Each row is a point on a tangle of strands that fork, close into loops and nearly touch. The rows are in no order.
Points whose rows are less than 97.1 apart are linked; no others are. Some points are linked to none.
j549: [-19.2  20.1   9.2  20.7  -6.7   2.5 -13.1  40.3  52.1   5.4 -18.4 -56.6
 -28.8  37.7   8.3  14.2   2.6  43.9 -15.9 -55.8]
j568: [ -1.2  13.8 -49.7 -19.1  21.4 -27.6  26.3 -46.5 -53.4  12.4   3.1  56.3
  23.3 -19.0  13.8  17.0 -21.5 -33.4  -2.8  -0.9]
j76: [-31.1 -12.3 -13.1 -29.7  15.2 -18.8 -55.2 -18.1  -5.9  -6.0 -22.6  49.0
   6.4 -53.0  27.7   6.1  -5.3  -8.5 -18.0 -21.3]
j707: [-16.6  22.7  -1.7  10.5 -13.3   6.3 -33.1 -35.2   5.0  -3.2 -17.9  38.5
   3.7  20.6  -2.1   0.3 -28.7 -19.9  -8.1   6.6]
j555: [-28.7 -22.1  22.6  -2.3   1.2  13.3   8.0  17.3  44.8 -27.4  10.6 -13.1
 -24.0  -6.3  29.3   2.1 -22.0   1.9 -14.6 -44.7]
j649: [  5.1 -12.5  -0.6   2.4 -38.8  39.0  28.7   3.3  -5.3 -40.8  20.6   9.3
  46.1  28.5   0.9 -16.2  32.8  12.2  43.5   4.1]
j415: [-22.6  -8.6 -14.1   6.7   2.2 -15.0 -45.7 -20.8   2.2   2.1 -22.2   2.7
  17.7 -24.0  22.3  10.5   2.2  34.1 -22.7 -52.4]
j513: [ -6.7  34.2  34.2  -6.5 -50.9  39.0  21.4  17.8   3.3 -13.1   0.7   5.0
  -3.4  17.3 -41.0  -8.2   3.5  -6.5  38.6 -48.8]
j845: [  3.3   0.8  33.2  -4.6   6.3  20.5  53.6  -2.5  45.2  14.8  28.5  -3.4
 -18.3 -11.2   6.6 -11.2  19.8   4.0   3.3  19.0]
j10: [-25.9  45.6   3.8 -15.8 -34.2   1.8 -43.3  -0.1  31.2 -11.9 -11.5  -1.0
   4.7   6.1   6.7  -7.0  -2.8 -28.0 -15.9   1.8]
j894: [ 27.2   1.3  24.0 -15.4   1.1  15.5  15.8  19.2  25.9 -10.0  11.3 -13.6
   2.9  -7.4  23.4 -20.4  39.8  16.6  36.0  24.9]
j669: [  4.2  -3.9 -34.8 -22.3 -17.8  -8.5  18.7  35.2 -14.4 -19.3 -37.7  19.5
  59.9 -40.9  -6.5 -38.2  34.8 -29.0   6.7  22.4]
j717: [ 19.9  -7.6 -17.8 -24.9  50.8  -9.3 -16.9  14.7 -21.7  12.2  11.9 -18.7
  -0.9 -10.5  33.6  22.1 -14.4  18.4  -1.6  37.2]
j301: [ 38.5   6.3   4.6  11.5  -9.1   3.4  10.0 -19.3 -17.2  21.9   5.7   7.0
  30.9   6.1 -21.8 -27.5 -27.7  -5.4 -12.5 -27.7]
j387: [  1.4 -36.4 -15.7 -19.5 -18.8  48.9   8.2   8.9   7.6   0.3  13.1  34.7
   0.3  11.2  20.6 -11.8  -5.4 -30.5   6.6  16.2]
j281: [  2.7  31.5  24.6  28.4 -15.6  30.8  22.0  23.4  32.9   4.5 -35.8 -49.5
 -34.8  27.6 -16.5   7.4 -27.7   6.3  -3.7 -42.6]
j944: [ -4.3  12.5 -30.3 -24.1  18.2 -17.2  -0.1 -35.3  -8.0  14.6  11.5  62.2
   3.4 -15.3  13.8   9.5 -35.9 -51.7   5.9  44.2]
j427: [ -1.0  17.7  51.9  26.3 -18.7  41.6  29.0   9.3  -5.6 -25.1 -13.5 -11.7
  19.1  13.5 -57.6  15.2   5.7  -3.8  53.6 -11.2]
j560: [ 21.2   0.2  -1.9 -23.5  25.6 -14.1  -8.3  21.7   5.3   7.7  11.7 -39.3
  -4.7 -13.0  37.1 -14.8  15.2  46.0  13.5 -13.0]
j357: [-33.3  10.4 -60.1 -57.0   8.7 -28.0 -34.8  -8.2  29.8   6.6  38.4  22.4
 -10.3  -4.5  32.7   1.1   7.4 -13.9 -15.0  14.5]
j488: [ -5.5  -5.3 -28.4 -36.6  24.4 -39.9 -14.3 -30.6  24.3 -20.8  27.9  37.8
 -17.9  13.6  67.8  -6.7 -16.0 -14.6 -10.8  18.9]
j693: [  5.3 -11.0  13.6   9.6   6.2  34.4  19.5   9.4 -20.0   2.5   5.5  19.7
  32.0  40.4   3.1  37.2 -20.9  11.8  39.6  53.4]
j614: [-11.1  -9.2  62.1  -8.8  -7.7  31.6  68.0  23.7  25.0  -3.5  -9.8   8.5
 -32.8  18.4 -11.6  13.7  22.4  -6.3  35.2   9.8]
j277: [-36.0  36.0  16.0  34.8  -3.0   5.4 -44.6 -31.9  37.7   7.7  33.9 -71.3
 -26.3  17.2   5.7  27.7 -29.0   7.1 -31.3 -21.8]
j366: [-13.8 -30.5 -40.2 -34.5 -24.2   0.0  12.3  -1.9 -24.9  24.3  11.7  41.6
   7.2  -0.8   1.8  -6.2  27.2 -19.1  -4.5  46.9]
j929: [-17.6 -15.9  18.8  56.9  -5.0  42.0  68.5  25.2 -45.0 -11.6 -29.7 -19.5
  29.7  37.3 -37.7   0.3  31.1  -4.8  51.2  29.5]
j923: [ -6.2  26.4  38.6 -20.0 -50.9  -0.1  -3.2 -11.1  28.0 -11.9 -20.9  23.7
  -2.1   2.9   2.0 -21.4  43.2  -4.9 -16.5   7.4]
j740: [ -0.2  -8.5 -12.7 -10.2   9.7  10.0 -22.6   6.1 -32.9  -6.1   3.0 -16.3
 -10.1 -54.4   7.8 -16.7   9.4 -10.8  -8.1 -22.7]
j144: [  1.4 -13.5 -36.5  10.0  16.4  10.5  42.7  24.0 -17.1  19.6 -33.1  37.2
  48.5  20.1  11.9 -28.1  17.1  -8.6  23.9  69.1]
j819: [-15.8  -2.8 -22.8 -34.2 -15.4 -12.1 -44.9 -14.7   4.0  14.3  18.2  29.4
 -26.3  -4.9   3.2   1.0  40.0  -3.2 -17.2  30.2]
j597: [ 20.6  -0.5  31.9  41.4  -9.3   2.8  -9.5 -35.5 -32.1  13.7 -12.1   0.9
 -15.6  -4.1 -17.5  -6.0  -1.9   0.2 -16.6 -44.6]
j552: [  8.8  16.5  11.6 -21.3 -18.5  24.1   1.4  -1.5 -11.9 -13.1  22.4  -5.1
  22.5  37.1  -5.6  11.1 -17.5  12.1  37.5  10.8]
j878: [ 16.4 -24.4  58.5  12.3  18.5   4.8   2.9   9.0  40.6 -22.4  13.9 -38.2
 -32.7 -42.6 -24.0   5.3  19.5  32.2  35.6 -19.1]
j951: [ 16.2  -5.9  39.8  46.4  20.9  24.5  23.8 -13.6 -22.7  -1.0 -24.2 -24.8
 -48.5  13.6 -22.8   3.4   9.6  18.3   5.5 -54.9]
j642: [-30.2  -7.1  66.2  10.7   6.1   9.8  12.6 -18.1  46.7 -27.8  29.2 -42.3
 -29.8 -32.8  -6.1  15.7  -2.2   4.9   4.7 -37.3]
j538: [ 12.7 -15.2 -55.9  -0.5   1.3 -40.9  14.2 -17.3 -83.1   5.0 -21.3  60.1
  37.8  -4.5 -15.2   9.1 -12.3 -38.7   4.5  40.1]
j474: [-55.4   9.8 -41.9  -5.6  -1.1 -24.2 -32.0 -19.8  41.6  44.4  20.4  10.1
   6.4 -34.7  -2.7  13.0 -13.9  32.4 -60.5 -12.7]
j801: [-20.3 -18.2 -53.6 -36.7  10.8 -29.3 -34.2  11.5  22.8  11.0  52.5 -21.9
 -21.4  14.6  44.7  -1.6 -12.9  11.3 -43.4 -13.6]
j64: [ 16.5   4.1 -12.4 -19.0  49.2 -48.3  34.9 -29.1 -55.1  20.4  -3.6  46.6
  -1.8  -5.9  23.8  -2.1   8.8  -6.6 -17.0  33.3]
j205: [ 31.6   0.9 -10.9   6.3  31.9 -25.3  -7.0  -6.7 -71.4  28.5 -16.5  10.4
 -23.5   1.8  19.3  -9.8 -17.8 -27.0 -27.3  13.3]
j208: [ 46.0   1.0 -33.1  10.1  -1.4 -42.7 -44.1 -36.5 -22.1 -37.9   9.8 -14.6
  23.5  -7.8  10.3  -3.6  15.1 -11.5 -33.1  20.9]
j379: [ 17.7  24.2 -79.0 -25.0   6.7 -62.1 -52.4 -21.2 -17.6 -20.3   6.5 -18.2
   0.4  -8.3  14.1   5.2 -15.8 -23.6 -31.7   9.7]
j738: [ 20.9   1.2 -62.2 -29.7  51.3 -39.8 -20.2 -19.1 -27.6 -13.2   3.2  52.6
  10.0 -30.7 -14.3  18.2 -53.0 -64.5  23.1  47.6]
j579: [ 23.1 -23.9  -8.4 -16.5 -19.0 -37.2 -13.0   2.1   9.7  21.2 -13.6  55.8
  29.7  -5.0 -22.4  -3.4 -18.8   0.5 -18.5  35.0]
j912: [-28.9  -2.2 -38.2 -11.7 -11.0  -1.2 -29.5 -21.4  26.7  49.6  37.0  -6.6
 -12.3 -15.5 -14.0 -17.5  -9.0  12.3 -25.1 -41.1]
j561: [ 31.1 -48.2  42.2  17.6   2.7   8.9  -6.5  16.9 -11.0   3.3  16.7  -3.5
 -25.0  -8.1 -38.5   9.9   2.3  31.2  26.8 -17.4]
j16: [ 26.4   4.9   2.7 -13.1   4.3  14.1  19.0  19.6  -2.6  -0.5  -4.7   1.9
  63.5 -37.3   0.1 -27.9  27.4   6.4  27.3  39.0]
j84: [  7.9  10.4  26.9  11.3 -31.2  26.1  66.8  23.3  15.6 -26.5 -29.7 -43.3
 -55.6  53.1 -35.2  17.0  -1.4  15.4  10.0 -44.3]
j728: [ -2.8  -3.2  49.2  -4.1  26.0   7.1   9.0  -1.5  -5.5  14.0  19.8   3.7
   4.8 -47.1  11.5  10.2  -7.7 -32.3  14.9  52.8]
j762: [ -6.2  12.8  54.8  11.5 -60.6   7.3  34.6  13.4  31.5 -23.6 -34.5  -5.9
   2.2   8.8 -34.9  11.2  50.0  10.0  -6.8  16.6]
j165: [  7.8 -20.1  18.6  41.1  11.7  -7.7  -0.1   9.8  57.4 -28.1 -11.3 -42.2
 -55.9  28.9  -6.8 -17.4   4.8  30.1  -5.6 -59.6]
j588: [  0.9  -6.4  42.8  32.2   8.3  42.3  66.3  25.6 -18.2  -7.6 -20.0  -2.2
 -12.5  16.1 -13.0   0.1  60.9 -12.0  55.1  41.3]
j955: [-12.2  -6.6  -9.6  17.4 -12.8  32.5  21.8 -23.1  13.4  -1.8  -7.8 -17.8
  30.7 -31.5   5.9   7.2  25.4   9.5 -30.9  -6.3]
j985: [-18.7 -29.2 -25.7 -26.4  -4.1  -2.1 -15.5  23.3  41.8 -14.8   5.9 -41.5
 -12.1  21.7  54.2  -9.9 -22.6  12.4 -50.3 -29.2]
j633: [-54.7  47.7  37.6   8.0  -4.4 -11.4 -45.8  18.1  49.6  -1.1  37.8 -57.0
 -25.5  28.0  -1.7   1.3 -17.1  -4.1 -28.0 -45.8]
j703: [ -0.7   0.7 -13.7  11.0 -56.6  31.3 -11.5   8.2 -33.3   3.7 -11.5 -43.7
   0.7  24.3 -12.7  42.4   5.1  14.2 -21.5  10.2]
j26: [-32.8  -0.8 -18.3  25.4   8.1 -32.1 -37.5   2.8  38.2  25.3  -8.3 -13.6
 -14.8 -19.7  27.4  13.6  11.6  33.9 -56.2 -31.8]
j332: [ -6.4 -22.7  -0.4  21.8 -44.6  41.6  39.1  35.0  -6.9 -23.7 -30.3 -11.1
  48.3  28.0 -46.9  -0.4  14.4   5.8  43.8   5.4]
j211: [-19.7  10.5  16.9  16.5 -28.4  17.9 -31.4  -5.4 -13.4   7.3  12.2 -43.8
 -38.8  12.7   4.0  33.8  -6.1  14.1 -31.1  -8.2]
j500: [ 20.9  25.8  48.9  21.8  26.4  -3.9  -8.7  16.2 -21.5  12.4 -10.8 -37.3
 -45.7 -15.2 -12.6 -20.1  13.7  26.4  15.8 -70.7]
j99: [ 27.1 -35.8   5.2   9.6  25.5 -20.4   0.9  -1.6  36.7 -24.6  16.7 -32.9
 -33.6  10.2  32.0  -2.6  14.8  58.1  -4.4 -43.8]
j859: [ 25.2  23.5  27.1 -11.9   5.2   5.3  10.7  20.9 -27.1   3.5  -2.3 -22.1
 -19.9 -28.3 -10.0 -46.9  14.0  -9.0   7.3 -43.1]
j88: [  5.1   1.4 -17.7  -3.0  -3.1 -41.8 -47.0 -29.4   5.9   7.9 -13.6  35.7
  14.5   2.2 -12.5  11.5 -36.3  -4.3 -48.6   0.4]
j973: [ 17.3  -3.2   9.3  36.9  26.4  29.7  34.0  -6.6 -17.8  19.3   3.1  33.5
  24.0  15.0  -8.2 -46.4 -32.9 -24.3  17.0  11.4]
j915: [ 10.2 -20.9  36.7  43.3  42.6  23.8  34.9   8.1 -32.8  -5.1 -16.3  21.2
  41.5  22.6  -9.8  -4.5 -25.5 -10.1  51.4  38.2]
j224: [-52.7  27.3  18.0   6.8 -13.6  -0.8 -35.4 -17.3  33.1  21.4  40.5  -4.4
 -22.7  -5.7  -5.3 -20.6 -18.2   4.2 -25.2 -65.9]
j838: [ 20.9 -23.2 -43.7   0.0  37.3  11.5  15.0  10.6 -18.1  10.8 -12.0  13.5
  35.5  19.3  17.0  13.8 -13.2   9.1  21.2  50.2]
j634: [ 24.0 -16.0 -33.7 -16.6  -1.3 -26.4   3.2  10.0 -46.0  24.9 -11.1  50.6
  44.2 -17.0 -38.2   9.0 -26.0  -0.8  18.7  34.1]
j489: [ 15.9  31.1 -90.8 -18.4  44.1 -70.7 -44.5 -25.3  -5.4  -8.8  -8.8  29.5
  -5.5 -18.3   6.1  19.5 -33.7 -37.4  -1.5  43.1]
j439: [ 37.2   0.7  27.8  -9.0 -21.5  -3.1   7.9  42.2 -41.1  -6.1 -17.5 -22.3
  17.9   8.3 -24.6   8.3  21.2   1.8  25.0  42.9]

A piece is all that can be reached along the links. How many separate loops has the piece of each point below (a circle has one, a figure eight two, a Y none), and how many tips (points with one link)?
j88 -> loops 0, tips 3
j555 -> loops 0, tips 3
j894 -> loops 1, tips 5
j703 -> loops 0, tips 2

A tip is a point with one link. Name the tips that can be reached along the links from each point below, in the order of the rows.
j366 -> j387, j488, j561
j738 -> j205, j208, j762
j26 -> j76, j703
j597 -> j513, j669, j740, j144, j84
